Each row is a point on a tangle of strands that fork, close into loops and nearly touch. The rows are in no order.
(in the rows, 128 means zero)
Points whose rows are less than 77.7 apart are linked; no others are.
q_849: [140 159 184 139 112 147 114 131 122  90 145  83 102]
q_43: [123 132 121  33 159 128 140  84 107 119 116 149  84]
q_407: [156 147 143 176 173 135 136 123 142  55 109  92 112]
q_964: [153 146 175 138 114 164 116 140 103 111 170  75  84]
q_784: [113 153 175  93  99 156 127  95 145 122 116 114 120]
q_170: [ 69 111 126 123 121  87 132 120 150 135 104 151 155]
q_304: [188  97 104 183 192 135 113 135 136 152 128 121 104]
q_641: [144 155 174 101  94 185 109  88 130 131 121 127  95]
q_689: [120 139 126 145  81 121  94 159 155 162 130 157 176]
q_645: [ 94  89 118 148 140  72 154 121 148 107 100 155 156]
q_713: [160 119 127 129  82 156 105 170 119 188 173 136 148]
q_577: [ 89 115 116 120 116  53 171 122 114 114 147 138 124]
q_557: [129 130 151  24 153 115 113  75 117 109 103 114  87]
q_16: [142 152 176 164 140 133 109 125 124  59 122  78  97]
q_723: [131 130 113  89  85 179 186 119 118 137 124 114 173]
q_15: [148 148  92 191 134 131 120 175 103 149 159  89 135]
q_843: [138 142 168 108  99 187  90  86 136 158 124 147  81]
q_82: [147 103 150 190 148 139  90 143 112 119 137 113  84]
q_253: [162 101 128 190 130 125  76 154 138 143 124 161 127]
q_732: [ 99 134 148 116 113 122 169 138 126 100 147  77 155]
q_390: [120 137 139  93  95 162 182 121 130 129 141  98 162]
q_533: [141 127 148 193 130 134  95 132 134 109 124 140 119]
q_393: [172  94 122 190 185 144 108 135 121 131 123 108  80]
q_10: [120  82 123 147 170  69 175 108 148  86 108 153 137]
q_462: [186 130  97 194 173 129 120 144 154 134 131 137 147]
q_788: [151 141 129 177 188 128 162 121 155  68 113  89 137]
q_765: [147  92 118 145 109 138  83 203 114 183 161 115 133]
q_153: [ 71 112 105 111 114  85 115 134 163 162 100 165 175]
q_413: [111 122  94  46 161 160 149 101 107 130 101 160 106]
q_281: [109 126 111 151  97  99  99 157 164 148 105 166 191]
q_569: [139 139 127 137  74 133  96 166 141 177 153 150 163]
q_655: [ 92 140  98  89 120  67 159 102 113 150 155 166 118]
q_835: [150 164 108  41 165 109 132  82  96 111 136 164  88]
q_821: [114 120  85  72 100 177 184 116 106 143  94 137 155]
q_777: [138 119 143 156 129 157 113 159  91 148 175  70  87]
q_942: [140 132 114 181 129 140 109 171  95 151 167  81 112]
q_213: [166 142  93 196 151 124 127 161 148 126 125 132 173]
q_904: [ 94 106 144 109 130  67 156 118 123  86 125 113 118]
q_182: [171  88 106 173 130 115  79 188 140 154 125 165 133]
q_995: [ 98 125 162 106 119 107 150 124 131  90 125  92 130]
q_775: [112 145 165 130  97 154  67 100 147 168 122 164 104]
q_370: [ 85 125 127  67 118 123 157  99 134 146 122 135 134]
q_703: [118 140 120 179 125 122 135 159 137 114 131 112 175]
q_692: [106 117 120 168 137 109 149 147 147 102 115 124 176]
q_792: [103 117  79  57 136 167 168 109 102 141  96 155 128]
q_807: [ 87 123 105  69 126 101 160 103 124 161 134 159 128]
q_437: [165 185  88  50 147 109 153  82  81  95 134 161 106]
q_152: [ 91 148 162 117 105 141  99 100 156 143 107 144 128]

A tip is a point with one link. Name the tips that can be reached along the links from each point below, in the order of the rows.
q_281 | q_10, q_765, q_182
q_777 | q_15, q_788
q_807 | q_557, q_370, q_437

A piece is two or more points that can be reached from each other along the links. Count, over all rows, the pieces, the separate loops (a circle has one, a figure eight two, a Y none), the forks (points with three links) and the tips (points with one).
pieces | 4
loops | 1
forks | 2
tips | 8
